Each row is a point on a tangle of strands that fork and nearly touch. The rows are in no order.
Two points are linked if the straight distance between their rows is under 132. Some points are linked to none.
k92: [ 26  -9   7 -11  23  -8  15  -2   8   5   0 -27  14  23 -23 -13 -18  10
   8  13  20  27  -1 -26  -3 -27  13 -52 -10   6 -38  19 -42   8   7  27
  20  10 -28  -2  -4  13  -5  23  22  -7  23  17   9  17   3 -15]
k396: [-35 -18 -24  31 -17  -1 -20   2  -6 -17 -10  23   5  21  19 -18  14 -19
 -34 -43  -7   0  14 -16   8  17  -5   5  12  28  -6 -14 -22  10   5   8
   0   4   4  13   0  -6  29 -43  -7 -13  11  28 -67  -8   7   3]
k901: [-34 -21 -16   3 -24  11 -12  12   0 -13   0  22 -12  12  34 -28  13 -39
 -15 -44 -14   1  28   2  -2  26   4 -23  -9  20  13 -17   9  27  17   5
   6 -26  17  24 -17  13  -9 -22  12  -3   9  23 -37  -4  39  20]
k856: [ -3 -22  27 -12 -19  12   2   8 -16  -3  27 -50   4 -36  14  28 -25   7
  22  -2   3  11 -12 -20  32  31   8   3 -37 -22 -19  14  -5  19 -25 -29
   1 -50  24  17   0  -7   4  22 -27  20  -2 -32   5   3   5  -1]
k6: [  0 -12  -1  -2 -11   1 -14   5  -2 -30 -11  -8   4   6  15  -5 -20 -10
  -3   7 -17  13  -2 -23   1 -20 -12 -27 -30   0 -14 -15  -5   6  -8   1
   7 -11 -28  -2  -2  31   0 -21  35  -6 -12 -34  14  43   5  -5]
k536: [-24 -16   0  30 -15 -13   5 -22 -50 -21 -23  -5  40   4 -20 -16 -15   7
 -25 -33   5 -15  13  -3 -12  28 -12  13 -16  -1 -17 -16 -13  -2  -4   7
 -13  -6 -26   5   7 -18  11 -42 -10  -8  -7  18 -62 -18  -1  12]
k421: [ 23   5  33 -18   2  14   9 -19   1  36  27 -12  -2   1  23   6 -11  24
   6  27 -26 -12  36   5  25 -11  18  26  -6  -8 -23  31   1 -27   6   7
   8   5   1 -10   7  12   4   5  -8   5  30  19 -29  10   4  -6]
k820: [ 25   7   0 -15 -16  -1   7 -25 -16   0  25 -17 -12 -21 -14   2 -12 -35
  29  13  48  -8   6  -8  -1 -16  31  -5 -22 -15 -21  38  -7  -7   1  13
  25 -23 -11 -13  -8  10   8  19  -8 -28 -10  -7   2   0 -18  23]
k591: [ -9 -16  14  17  23   6  30   1 -23  -3  23   9   1   8  -8   7 -19  28
   1  26 -10  -4 -15 -18 -25  13  -6 -46  -5   7   4  15   4  -9  12  10
 -21   1 -35   1 -44  15 -18  16  -3   5  15   8   6   2   5 -19]
k306: [-11   7   7 -35   5  -9  -2   4   9 -34  16  -8  -4  -9  18   1 -39 -19
  -7   1 -25  17   5 -16  35 -17  -7  -8 -18 -35 -19 -12 -12   1 -29  -1
   0 -43  24  -1  -9  14  33 -12   9   0  -7   4 -22 -26  -7  -6]
k2: [-23  14  -9   6  -9   5 -19   7  20  -2 -48   7   1   8   4   6 -14 -21
  13 -25  23  18  17  16  22   5  26 -24  36  11 -11 -31  10 -13  -4   3
  29  -7 -14  27   8  42   2   1 -52  45   4   1   6  26  10  10]
k914: [  5 -12 -18   1  10 -10   5  -5  19  34 -13   4 -20 -37  20  24  14  11
  30   0 -18  13 -22 -12  -2 -24  10   4 -38   0 -43  16  -1 -11 -36 -26
  -2  -6  27  29   9   7 -13  37  -4   1  -4  28  28  12 -13   6]
k324: [  9   9 -52  13 -24   7   4  -2   2   9  18  -9   2 -23  10 -15  12 -52
 -27  -3  -5   1   6 -37 -20   4   1  -9 -14   1  13 -11  -8  -2   0  -7
   5  23 -19 -17 -19 -16   8 -27   4 -28 -16 -25  22  28 -10  31]
k386: [ 27  -2  36 -20  13 -12   2 -12 -24 -31  38  38   7 -29  11  11 -20  30
   8   4  -7  16  23  11 -24 -18 -42  10 -49  -6  23  -1  -2  21  -2  21
  -8 -20 -21  -6  15 -33 -30 -20  15 -11 -16   4  16  -1  11  -7]
k510: [-13  45 -16  13 -42  16 -17   2   9 -12  -1  -4   7   0  18 -16   8 -41
  -4 -19  -3  20  42 -27  21   2  -3 -27  16  -6 -10 -20 -21   1  -4  -1
  25 -18 -22 -22 -13  22  42 -30 -17  -2  15 -32 -16  30  -7  14]
k75: [ -2  12  17  10  14  29  -3 -23  -5  22  21  17 -10  -5  35   0  13  -5
   7   9 -20 -28  37   5  -7  -3   5  16  10  -8  -8   7  23 -10   1  25
  -6  25 -13   1 -23  21   1  -5 -20 -21  19  26 -40   6  16   3]
k158: [-42 -12  45   6   2 -10  -1  19 -35 -18  10 -32  14  -6 -40  22 -10  44
  -2   0  13  14 -14  13  20  24  10   4  -6   1   0   9   5  -4 -14 -22
   0  10  -3   9   8 -22  -9  10  -2   3   3  14 -11 -13   6  -9]
k249: [ 42  18  11 -25 -16  -1 -23  -7  17 -21  52 -12  10 -17  11  -7   2  -6
   4   6 -26  -8  23   1  27   0 -20  23 -13 -26   9  15  -2  11  -1  -6
  25 -30  52 -26  25  -6  -9 -23 -19   2 -16 -28   1  -5  -6  -4]
k279: [-20 -10  -4  -2  34 -22  12 -20   8 -21 -14  -1   5  13  -1  19  15  35
  30  -2 -16  15  -6 -10 -13  -1 -21   7  28   1 -19   8   8  11 -11  -3
  -9  -8  46   8   9   5 -27  20  11  26  -6  20  -2   1  33 -34]
k204: [-31  11  14  10  -7   7   6 -12 -28 -34  -3  46 -29   3  27  20 -10  28
   8 -23   1 -10  11  23 -18   2 -46 -11   4  -1  18  14  25  18   5  24
 -17   9 -16   1 -31  11  11  17  23  18  18   7  -2 -11  20 -23]
k616: [ 15  33  -9  -8  35 -31   6  -7  30 -14  13  27  -3   2  -3 -26  27 -28
  -7   8  -6 -22  16   4  -3 -33   2  23  12 -37  -8  -9 -15 -38 -22  -3
   7 -13  23 -15  16  -6  -9   5 -11  -6  -9  36  12 -33 -34  -7]
k522: [ 30 -42 -16 -24  10  -3  -6  -7  -5  22 -25  18  17  -3  -5  -6   4  22
  -4  10 -12   9  -4  -1 -30 -13  17   5 -18  16  23  -7  24  46  -8 -17
  -2   7  20  21  32 -12 -31  -7  36 -22  -8  18   9 -11   8  22]
k684: [  6 -14  31  12 -27  -7   0  -2 -56 -35  -3 -23  36  -9 -31  20 -20   9
  13 -26  23 -17 -14  -1 -20  28 -40   8 -12 -30 -20  -6  -1  12 -15   5
 -23 -18 -27 -13  15 -26  11 -39 -16   1  14 -25 -38   2  -2  13]
k330: [ 11 -27   6  -3 -12   6   3  18   1 -26  16   9 -30  -3  44  15  21  27
   5  15 -27 -11  26  30  -2  12 -32  28 -16  -5  19 -14  30  29 -10 -12
  19 -36  43  15   6 -41 -14  13  -9  42 -15  -1  29  19  16  13]
k236: [ 10  -6  55 -12  -4  21  -9 -20 -16 -18  17 -36  12   0 -19   1 -25   2
   5  -1  24  32   9 -25  32  -6  12 -30 -17   0 -35  23 -34  -3  17  29
  13  -5 -24 -20   5  14  12  13 -10  24  26  -6 -10  -1  16  -6]
k646: [  4 -14   4 -25  11 -24  25  -2 -23 -25   6   8   4 -19   8 -11 -14 -12
   3  20  -6  12  19 -14 -26 -10  33   2 -49 -13   5  -5   3  44 -10 -19
  -7 -15  10 -19   6 -18  -7  -4  59 -64 -40  29  -9 -17  26  12]
k157: [-21  22   5   0 -19   9  -7   5  40 -11   2 -10 -10  13   3   2  13  13
  14 -11   0 -11 -12  44   6 -11 -22   1  10  15  29  13  -9 -24  17  10
   5  15  30   3   9  -5   2  12 -10  25  28   9  -8 -13  -3 -42]
k844: [ 15 -27 -11   0  32 -11   3 -23  -2  50 -13  24  11   7 -12  24   1 -14
 -15   3 -17  27 -21 -20 -17  -4  10  28   8   4  22 -17  40   9 -10 -18
 -32  25  21  10  36 -13 -20 -25  22 -33 -23  17  12 -31  20  11]
k88: [ 14   4  19   0  19  14 -19  15  11  -6   5   3  31  27  -5  -6  26   8
 -26  18 -41  14  28 -14  -6  11  22 -21  16   5  39 -21 -24  -3  21 -11
  29  16 -26   1 -14   8 -34 -19  26 -16 -19   6  30  20 -23 -23]
k495: [ 18  13 -13  -2  14   5   8   2  14   7  14 -23   2  16   0 -24  24  -9
  19  34 -17  13  -6 -37 -10 -12  14 -38   5   1 -18  22 -33   2   8   5
  14  -3  -6 -10 -20  27   3  27  26 -29   1   9   5  29 -10 -43]
k593: [  9  11 -48 -29 -18 -19 -26  33  17  17 -38  24  -2   6 -15 -26  -3 -24
 -41 -32  27  44  10   4   2 -20  16  -9 -11  44  34  -8 -17 -10  20  22
 -22  35 -11   4   2   3 -13 -23  16  -5  39 -14  -4 -19   2   2]
k887: [-29  -4  -3  12 -21  14  11   4   0  -1 -28 -31  -1  -9  -6   1 -21 -12
 -44   9 -11  14  19  -8   8  21  29 -11  -2  28  15  -1  -9 -12  24  20
 -10  16 -35 -15 -27 -28  26 -22 -25   3  40   0 -43   6   6  18]
k437: [ 27 -12 -18  41 -18  -2 -14 -15  -8 -14   3  15  11  -8  -6  58   8  24
   6 -16 -10  -7   7  -9  -3  26 -62  13 -15  -5  27 -12  41  10 -40 -14
  -8 -24   9   3  20  -6  18 -20 -15  11 -26 -25  -5  17 -19  -8]
k849: [  5  39   5 -27  37 -21  21  -9  23  17  24  14 -21  -7   7  -9  17 -28
   7  17   4 -11  31  22 -16 -31  29   1   0 -12   3 -17  13 -22 -36 -19
 -18   7  24  -9  -1   0 -20  17 -16 -36 -24  39   4 -35  11  11]
k155: [ 21 -14   2  -5   1 -36   3  23  -1 -18 -10   3  16   0  10 -19   5  19
  19 -15  15 -28  -6  20  -3 -16 -30  29  -7 -23  -6 -27   4 -23   5  -5
   0 -29  25   1  39  -5   9  -8  -7  16   8 -15 -41  -6 -16  10]
k72: [  3   0 -22 -17   3 -10  13   3  26   3  -6   6  20  13  -1  -6   4  15
  -4  43   4  -9   6 -13 -33 -28   4   3   1 -13  32 -20   9   0  -9  27
   1  22 -16   3   2  -3 -11 -19   6   2   5 -31  58  -4 -13   1]
k793: [ -5  -7  15   5   8  24   7  10 -41  40  26  26 -13 -15 -16  -5  11  19
   3  16  -6  -7  -6 -14  -6  43   0 -29   7  25  -3  26   1   9  16  -4
  -2 -24 -13  32 -36  14  -7  32   4  -1  18  27   6 -23 -15 -11]
k599: [ 18  41  14  -2  -7  -2  -5 -13 -19   6  26  15  -5 -17 -14   1  12 -22
  17 -14  33   9 -13  16   1   3  -7  18 -13  -3  -5   5  -3  -9   6   6
  11 -28  -4  -7  12  -3  -2  -2  -8 -25  -6   8  16 -10 -17  11]
k378: [ -8 -11  10 -29  34 -14  -1  18   4  36  -5  28 -35 -36  44   0   4   1
  17  -1 -38 -21  -8  17  11  10   8  -2 -34 -18 -39 -16   8 -26 -23 -17
  10 -18  11  22 -14  -3  -3  34 -25  22   4  23   5  11   6  27]
k111: [ 22  42  11  16  -2  -6 -24  -1   0   8 -22  15   0  21  -5  20   5 -23
  34 -22  16   6  -6  -7   9   7 -45 -29  31  -1 -16  -7 -18 -11  25  -7
   2 -29 -12  25  21  33  22   4  -9  33 -26 -26  18  18 -38 -10]
k480: [ -8   7   2  16  13  12   8 -21  -7   8  -2  18 -30  -6  15  18  11  -6
  -1 -12 -13  24 -26  40  11  22  -4  30  12  -4  -2  13  19  27   1 -17
   2  26   4  -1   2 -21   3  -1  -6  -3 -42  20  17  14  41  16]
k990: [ -6 -12  18  17  18 -17  20  23  -7  -5  -6  -1 -12  -1  -7 -11 -16 -25
  13 -12  16  -3 -72  13   0  11 -22 -13  10 -13 -40  -8 -36 -15  26   7
  -1 -12 -10  -3   6  -9  19  15   0  18 -15  -7  -2  19  -6   6]
k848: [-24  -2 -52   9 -14  18  21  10   7   3 -11  13 -16  16  -3   6 -17  -2
 -39  -7   7  20  -9 -18  -8   1 -12 -12  19   0  10  10  15  16  -8  13
 -25  15  -8  -1 -25  -6  23 -19  -2  23  24  -5  20 -11   8  20]
k242: [  0 -10  -6 -11  30  -9   9   4  18  -3  16 -16  16  14   0   1 -41  -9
 -28  13 -18  15  31 -37  12 -25  29 -27  -4 -12  -5 -22 -10 -23 -27  -6
   4 -11  -8  -2  -7  25  27  -1   9 -21  -3  34 -27 -20 -15 -19]
k525: [  0 -20  30 -28   7  -5  14  26  12  -3   9 -13 -15 -10  14   9   2  29
   2  18 -19   2  -6  -4   7  20  -6   7 -21 -16   7  -7  16  23 -25 -35
  -5 -37  33  17  21 -29 -22  15  -6  21   0 -15  27   6  18   2]
k617: [ -6 -23 -13 -14   2  21  11  -7  15   3 -11  19 -32   0  35 -15  15   7
  -7   7 -25   0 -24  12  -7 -16 -18  18  -3   3 -14   7  19  14   6  14
  -5  32  18  -7 -20  -1  -4  17  17  14   0  14  25  20  38   1]
k26: [-33 -44  -9 -13  13 -15  22  11   4 -10  19 -15   1   1  12  16 -42   1
 -10   2 -13 -25 -12   0  -1  -1  21   3   3 -30   2  20  21   8 -24   6
  -8  18   8 -21 -20  25  19   1  -9  -1   6   6 -16   3  32 -13]
k911: [-18 -20  40 -15 -39  12  -9  -4 -17 -28  20 -51  -5 -16   9  -5 -26   3
  27  -3  21  -1   4  -3  32  -1   4 -30 -54   1 -15  25 -13   0   8  13
  15 -22   8 -13 -19   9  18  11  -5  12   9 -20   5   6   7 -19]
k153: [ 23  -5 -13 -15  21   5 -13 -20  27  58   2  -5  -5 -26 -10  27   9 -33
  17  -2  -4  11  -7 -12   4   1   9  -4 -10 -22   4  -7  17 -10 -25 -28
  10 -12  10  22  10  21 -13  19 -15 -18  -7  -8  47   7  -1   7]
k123: [-16 -22 -20   7 -29 -14 -26  22  17 -22   5  -5  28   3 -31  -5  -7  -3
 -47 -10  26  -2  13   3  -1 -17  16 -13 -17  35  50  -7  -7  -8  -9  -2
  21   0  -2  -8  20 -11   0 -33   1 -18  -2   5 -16 -32 -24  -2]
k623: [-22   1 -17  -5  29  -5  28  -1  20  28 -19  16  -7   9   2 -20   7  -1
 -24  17  -4   4 -20  -2 -11  -1  48  20  20   0  -7 -15  14  -2 -16 -19
 -18  26   2   4 -10 -34  -2  12  -7  -7  -6 -10  20  -7  25  40]
k877: [ 21 -12   3  14 -19   1 -26  25  -1 -12 -19  12  25  20 -14   1  20  35
 -24  13 -23  14   2  -2  -4  -6  -1  14   6  18  24  11 -19   0  17 -22
  20   1 -19  12  18   0  -3 -19  16  13 -12 -13  22  16 -39  -5]
k546: [ 42 -11   3 -29   4 -13  24  19 -16 -19   2  29 -22  20  -2  -7  -2  40
  21  44 -12 -32  -4   6 -16 -26  -6   6   8 -17  -2   1  16  19 -22   4
 -14 -26  -9 -16  -4  19   4   8  38 -10   8   1   5 -31 -14 -18]
k121: [ -9   2   1   4  16   6  11  -7 -10  13  22 -22 -17 -17   6   5  10   3
   2  33   2  -6 -25 -22   2  -8  16 -40 -15  -3 -12  23 -34 -45   0   4
  -8  -6 -24  -2 -54  16  18  39 -11   1  10  -1  20  15 -25 -33]
k342: [ 20  48   0   5 -36 -14 -32  14  20  -1 -43  -4  17 -12 -29  36   6  -9
  16 -39  10   3  -5  16  18 -10 -35  -1  18   8  12 -18 -28 -31   7 -15
   9  -9  -9   7  29  16  13   3  -1  28 -10 -21  32  23 -29   5]
k44: [ 42   1 -21 -27   1  12   6  15  24 -28   1  25 -14  19   1  -2 -18  12
  17  36   4   0   9   6 -13 -47 -13  -8  -4 -19  31  -1  32  18 -16   4
   9 -19   3  -9  29   9 -14   1  31   3  -8  -6  56 -20 -11   1]
k712: [-46  -6   1 -13  -3  23 -11   5  19   8  20  13 -26   2  22 -15  29 -20
  -5 -26 -27  25   7   3   8  12  18 -10 -13  32  -5 -20   8  36 -14 -24
   5 -22  36  19  -4  13 -23   0  23 -29  -4  31  18   3  26  -8]
k778: [ -8   8  31   6  26  -8 -16 -26 -20   4 -19  31   6  20 -17   1  -5  28
  18  -4  14  -2  -4  30  -6  32   7   4  28   2  16 -27   5 -16  28   6
   9   4 -13  21  -2  11 -29  17 -22  24  -8  -1  -3  10  16  -2]
k14: [ 31 -25  21  29 -34  11 -30   5  -7  -1   0 -31  29   0 -21  -1  12  15
  -3   6 -17  -8  -7   1  17  25  13  36   8   6  -1  12 -15  10   9 -16
  35  12  -3 -13  21  -2  -1 -28  -5  -8 -30 -17 -11  39 -22  -6]
k711: [-16  40  14 -25 -11  14 -20   0   4  -5  11 -19   6   7  10  -8 -25 -33
  -4 -17  -3  21  23 -48  42  -8  11 -32  -8 -27 -33 -17 -38  -3 -16   5
 -11 -49 -10  -1 -13  34  48   1 -20   7   2 -22   2  -1 -14  19]
k94: [  4  29 -28  25 -52  31   1  -2  21  21   0 -18  -5  -3   4 -18  29 -31
  -2 -13   9  -8   0  -9 -16  21 -15  10  -2   3   5 -14  -1  -8  19   5
  11 -13 -16   5 -18  -6   9 -13 -12  -4  23 -33  -8  32 -13  17]
k65: [ -6  -5 -15  33  -9   4  23  -8   3  11   0 -22   5  -3   6 -10 -12 -24
 -33   6   7  11   4 -22 -25  18  20   9  -5   4   3 -23  -5   7  30   9
 -14  47 -32 -25 -22 -29  22 -23   9 -29  -6 -15 -26  21  17  23]
k763: [ -8 -22  -9 -15  29 -15  18  -2 -29 -14  27  -3   8   6  15   1 -33  -3
 -22   8 -12  -5  28 -31 -25 -28  34   7 -13  -2  16  -5 -13   2 -27   6
 -16  16   7 -20   2 -14  11 -14  42 -38 -24  28 -33 -32   9  -9]
k221: [-24  30   4  -2  23  -5  -9 -11  42 -19 -11  15 -13   8 -15  26  -4  18
  29 -17   2   8 -20  21   9  -4 -47  -9  25   2  19  10  -5  -3  21  -2
  -7  14  27  -6  -3  23  -1  35  25  47   3   8  -4 -10  19 -50]
k507: [-40  -3 -31 -12   7  -6  45   9  12  -4 -11   6 -11  15   4 -24 -10 -16
 -23   6  14  24 -13 -12 -24  11  14 -12  21 -31  -6  -7  13  36  -3  -2
 -24  25   0 -19 -37 -22   5   4  17  22  -9  -1  15 -10  36  42]
k470: [ 22  -4 -14  19  -8 -15   1  35  10  -3 -20 -11 -21  10  -9 -45  -8 -48
   6 -25  -2 -11 -61   3   7  -5  -4 -12  23  14 -55  29 -42  -4  27  12
  -4  25  22 -10  -8 -21   2  17  11  -2 -13 -10  14  15 -14   4]
k741: [  1   1  53  10   4 -19  10   8 -40 -14 -13 -14   3 -14 -15  21 -30 -10
  12 -32  20   9 -42  14  17  15 -18   2 -13 -30 -27 -34 -10 -15   6  20
 -16 -18 -37  -3  17 -15  26  -3 -21  15  10 -15 -21   9 -10  13]
k41: [  0  12  20   4  18   4  32   0 -26  12  -1 -36  30  -2 -29  27 -12  43
  24  17   2 -10   8 -16  -9  26  12  29   5   3  -1  -7  21   1  -6   0
 -17  11 -22   1  10 -30 -13   2 -13  -2  15  -5 -15 -11   7   9]
k186: [ -5  20 -25  10 -30   2 -15  31  14 -22   8   2   0  -8 -12 -35  13 -21
 -40  -1  28  -1  25  13  -2  -7  23   5   7  25  36  11  -8 -15  27  23
  14   4 -18 -14  12 -16   4 -32 -13   1  18   8   2  -4 -47  17]
k266: [  5  47 -11  -2 -11 -14  17  -9  13  -1  -9 -12   5  -8 -27  -5   9  27
  15  22  36 -38 -18  21 -21 -35 -20  18  39 -12  10   6  -8 -32  11  18
 -14  31 -14 -20   0 -16  31  14 -21   4  16 -23  12  -5 -30   3]
k98: [ -7  10 -22   9   2 -22  -4  27   1 -11 -15 -15   0  21 -21 -36   2  -2
 -31   3  -8  16 -43   1   7  -7  -5 -30  38  17 -16  37 -56   6  26   0
 -10  62   6 -16 -31 -17  16   1  -9  14   8 -10  19  19 -27 -11]
k499: [-30  38   6  10  10   5  -7 -19   7  11 -35  14   2  24  -3   6  15 -15
  15  -3  24   7  24  18  10   7  29   2  35  13   2 -16  12 -13   8 -11
  16  23 -38   6  -6  26 -11   8 -21  -5  -9 -10   9  24  25  18]
k693: [-25 -15  11  -4   4  16 -13 -32   2 -15  -8   7  12  15  -1  -9  14  21
  12  14  13 -11  23  11 -15  11 -10 -19  24  17  56 -27  31  21  20  13
 -10  11 -10   7  -9  24 -40  -4  -9  -3   1 -13  -3  -2  21 -22]
k799: [ 39 -31   4 -13   3 -12   8  26 -28 -10  -3   2 -10 -13   1  -6  12   3
  10  16  -4  19   9   5 -15 -14  18  44 -29   3   4   0  20  46 -16 -26
   0 -17  21   0  40 -23 -13  -7  56 -45 -27   5  14 -12   5  32]
k361: [ 33  19  -6  -1   0   6 -10  -8   7  37   9  -8 -30 -30  19  31  -7 -15
  11  -6 -13  -2   1   7  48  22   9  37  10 -27 -47  16   5 -28   6 -16
  17  -6  31  -5  23  -7  13  14 -52  43 -21 -11   0   2  -1  36]
k426: [-50  -7 -11  17  28  -9   9  -7 -16 -15 -12  -5  23  22 -32   3  -5  47
 -19 -19  20   7 -11   7   5  28  10  -9  27  22   4   7   9   7  -1 -20
 -26   0  15  13 -20 -21  -2  17  -7  13   8  11  -5 -54   5 -25]
k448: [ -6 -21  18  -9  22 -21  20  -6 -13 -32   8 -22   1 -15  -6  11 -20  30
  36   9   1 -12  -9  -3 -19  -8 -22 -18  -8  -8 -15  25   3  38 -19   0
   1 -34  25  -2  21   1 -20  17  24   9 -18  21 -20 -11  17 -36]
k534: [  6 -14  13  -7  -4  -4 -15  15   4 -46   2  12   8   4   9   4 -39   9
   5  -1 -21  -5  -9 -16  15 -15 -31 -19  -6 -12 -18  -1 -14  32 -10   9
   0 -36   2  -9  22  21  11 -27  30 -15 -17  16 -21 -10   8 -36]
k670: [-41 -25 -32  12 -21  20  20 -11   3  -4   1 -19   3   9  -5 -13   4  15
  -5 -11   7 -41 -25  14 -15  10 -13  10  10  25  19  30  11   6  14  40
 -22  56  15  -6 -24 -31 -12  -6 -15  12  47  -9 -44   0  32 -14]
k358: [ 20  -8  -5  24  -3  30 -16 -15  -7  45   6  35 -30   3   5  42   8 -21
 -17  -1 -20  18 -16   0  10  11 -40   4  12   1  15  15  23  17  -4  -7
 -18  25 -13  16  -1  16  12 -13  13 -15 -22   0  29  -1  11   4]
k895: [-32  -2 -42  17 -34  39  20  -7  -1  22 -11   5 -15  13   4   2  -3   6
 -14 -14  14 -19 -14  14   4  24 -26  -2  24  10  17  17  19  23  31  14
 -18  18   5  17 -42 -21  -2   3 -13  33  58  -3   0 -14   5  -9]
k651: [-26  19  35 -14  22  -9   8   4  13  -1   9  15 -31  -9  45   4  -6  -8
   8 -10 -29 -15  -1  31  17   3  -4   1 -10 -22 -28  -8  -9 -44  18  19
  23 -13  11  12  -9  15  -9   7 -51  46   7   4   4  18 -11   2]
k138: [  3  20   8  -9  18 -32 -34  -5  10   0 -13  26  -3  18  -7 -30  25   5
  -1   4  10 -26   4  33   0 -21   8  12  33  11 -14  -5 -19 -43  -6   0
  10   4   9 -10   5  12  -3  16   8 -16  -6  29 -25 -15 -35 -30]
k898: [ 29  -4   3  -1  -7   5  17 -18 -23  27  21 -11   5 -13  26  25 -13   3
  33  10   2 -17  22   7  33   2  10  42   0 -33 -51  31  12 -14  -9  -2
  17 -21  31   2  20  -2   1   9 -18  28  -1  -1 -42   0   0   9]
k154: [-31  -3  -9 -23   5  29  -3 -11  34  15   5  17 -22   1  43 -25  40  -4
 -10   2 -20   9  17   0 -16   0  14 -30 -23  11  14 -13  -5  24 -14 -14
  -2  25  12  13 -42   7 -13  26  26 -10  20  23  30  22  27   8]
k555: [-20  -4  31  14   2 -19 -32   3  -6 -18  18   1  -8  23 -18  -4  18  23
  16   3 -10 -29 -22  34  17 -27  -9  -1  13  32  21  15   0 -23  -9   0
   3  30  17  -5   4  28  10  21   1 -15   2  10 -23 -10 -10 -54]
k194: [ 28  19  28  34  18  -3 -15 -19   1  10 -22  36  22  25 -30  11  10  14
  28  -4   9   4 -17  -3  -6  25 -39   0  34   7   9  -1  -6   0  47   7
  13  -8 -30  17  12  32 -25   3   0  35 -14 -33  30   9 -14 -16]
k749: [-29  19  -1  19 -30  19 -28  40  -3 -19 -13 -31  -6   3 -11 -12  -3  -7
 -52  -1   8  22  26  22  22  -1  20 -22 -12  33   7  13 -16 -15  24  30
   4  27 -32 -23  14 -12  24 -23 -20  26  49   4 -15  14 -18   6]
k474: [ 18 -23   1   0  -1 -13   8  17   6   6 -30 -25  -1   4  11  -7 -32  -6
  19  -5  31   2 -19 -11  -8 -33  11 -19 -18  -3 -46   5  -8  -1   1  14
  22  -2 -25  16  28  32 -15  10  15 -12  -9 -14   4  32  10   9]
k811: [ 26 -32  -7  -9 -14  -6  -6 -10 -28   0   9 -51   8 -37  25 -11  -6  -4
   9  -1  34  -7  17 -16   0 -20  26  14 -43 -13 -33  19 -22 -13 -28 -13
  34 -26  16   6  11 -13   8  11  -2 -27 -13 -17  -2  13 -28  21]
k964: [ 23  -4  17  15   3  -2   7   0 -16  26  26  24 -27 -11  -8 -10  17 -12
  10 -14  10 -28 -38  27  -6  37 -15   3  10  11  16  20  16  -2  23  -8
 -16 -16 -10  17  -7  -8   1  19  -5 -10  -6  13  -6 -20  -9 -10]
k960: [-29 -14 -27   6  -4   0 -19   4  -6  -8 -18  20  25  26 -18  -6  15  15
 -30  -2  11  17  17  -7   1   0  26  -8  12  25  38  11   2  20  -1 -19
 -20   0  15  11 -10  -7 -10  -3  25 -12  11  22 -12 -35  -6 -21]
k273: [ 24   1   4  16 -10  15  32  -8 -34  26 -10 -17   6  18  -3  30  -1  17
  27   6  17   0  19   1  14  31  -1  31   5 -19 -31  13  22  19   4 -13
  13 -15  -7  14   9 -15 -29  -1  -1  20  13  -3 -15  -4   4  17]
k878: [ -2  -9  15   9  12  29   4 -18  -4  12  20  21  -3  31  26 -10  23  -5
  -2  31 -10 -12  33  -3 -31  25  20 -10  21  22  35 -25  18   5  19  20
  -5  23 -18 -20 -29   7  -9 -13  17 -22   4  12 -37  -6  34 -12]
k414: [ 19 -14 -34   3  31  12 -22 -32 -10  49 -33  40   6   6 -22  33   6  -4
 -30   7 -25  20 -12 -24  -5  11 -16  13  12  16  30 -20  38  -1  19  -7
 -30  20 -24  23  -6  11  -8 -27  21 -23  -9  -1  12 -31  -2   5]
k554: [ 30   0 -13 -20  14  17  -2  -5  36  18  15  -4  25  15   1 -18  32   4
 -10  40 -13 -13  19 -25 -29 -13  20 -17   2  21  63 -34   3  11  -4  -8
  -1  34  -4  -4  -4   9 -24 -14  23 -24  -3   8  42  -6  -4 -13]
k992: [-15  43 -19  -4  -1 -26  10 -20  -1   7 -11  -5  39 -12 -37 -26  35  19
  13   1  46 -24  -9  24 -25 -13   1  39  13  23  29 -15 -16 -20  17  19
 -18  15   5 -14   1 -34  -9  11 -12  -2  15 -31 -13 -13 -36   4]
k910: [ 22 -35   2  22 -46   9 -11  15  -6  -2   2 -40  23 -17 -12 -10  -3  -4
   9 -26  22 -17  -5   9  23  -3  20  24 -16   5 -28  24  -3  -3   1  11
  33   5  15 -10  35 -17  -2  -9  -2 -17   3  -6 -20  13  -5  19]
k528: [ 32  -3 -15  11  11   7 -22  -3  14  34  11 -26   0 -32   7  11  20 -33
   4 -13 -16 -17   4  -1  21  10  14  33  16 -22 -26  -4  27 -10 -29 -29
  10 -16  37   4  16  17  -5   4 -36 -17 -34 -30   0  10   7   9]
k79: [-27  39  -7 -16  18  -8  15  -8  27  14  -9  11 -20  -8 -17   8   6 -13
 -17 -12   2  11  -9   7 -12 -21  12   3   2  -4  17 -19  17 -23 -36 -26
 -37  10  -5  -8  -2  11  14  10  -4 -16 -17   1  27 -20   7  38]
k781: [ 33  38  -7   4 -16  -4 -11  25  35 -12 -19  -2   6 -22 -14  14  -4  -5
  -2   3   6 -15 -16  21  -1 -19 -20  26  14  -3   9   3   5 -35  12  10
  -5  31   2 -25  22 -21   6   1 -21  26  -1 -30  42  13 -19  14]

Follow the links from the first point to the second, and from the first to the third. Name the last point that the two ways share.
k844 / k895 / k693 | k306
k749 / k895 / k480 | k306
k138 / k911 / k651 | k534
k121 / k507 / k522 | k534
k525 / k279 / k554 | k92

A fork is a point with three links, a tip a point with one. Leave the first point through the second and follow the links. Name the first fork or tip that comes.
k877 / k14 | k92
k990 / k741 | k306
k599 / k820 | k546
k522 / k844 | k98
k94 / k324 | k898
k895 / k848 | k534
k555 / k138 | k670

A fork is a point with three links. Follow the links from the first point to the second and name the forks in between, in order.
k992 / k123 | k778 k898
k470 / k820 | k306 k534 k92
k138 / k158 | k534 k306
k273 / k781 | k898 k778
k591 / k623 | k92 k534
k65 / k536 | k306
k499 / k6 | k778 k898 k306 k534
k693 / k236 | k898 k306 k534 k92

Name the points in between on the shortest way along the links from the first point to the second, in order.
k306 / k426 | k711 k510 k94 k324 k65 k887 k749 k186 k123 k960
k236 / k324 | k92 k474 k6 k534 k306 k711 k510 k94
k470 / k6 | k990 k741 k684 k536 k396 k901 k712 k154 k617 k480 k358 k414 k844 k522 k799 k646 k763 k242 k306 k534
k44 / k123 | k72 k554 k88 k877 k14 k910 k811 k820 k599 k964 k793 k591 k121 k495 k92 k474 k6 k534 k306 k711 k510 k94 k324 k65 k887 k749 k186
k111 / k186 | k194 k778 k693 k878 k75 k421 k898 k273 k41 k158 k426 k960 k123
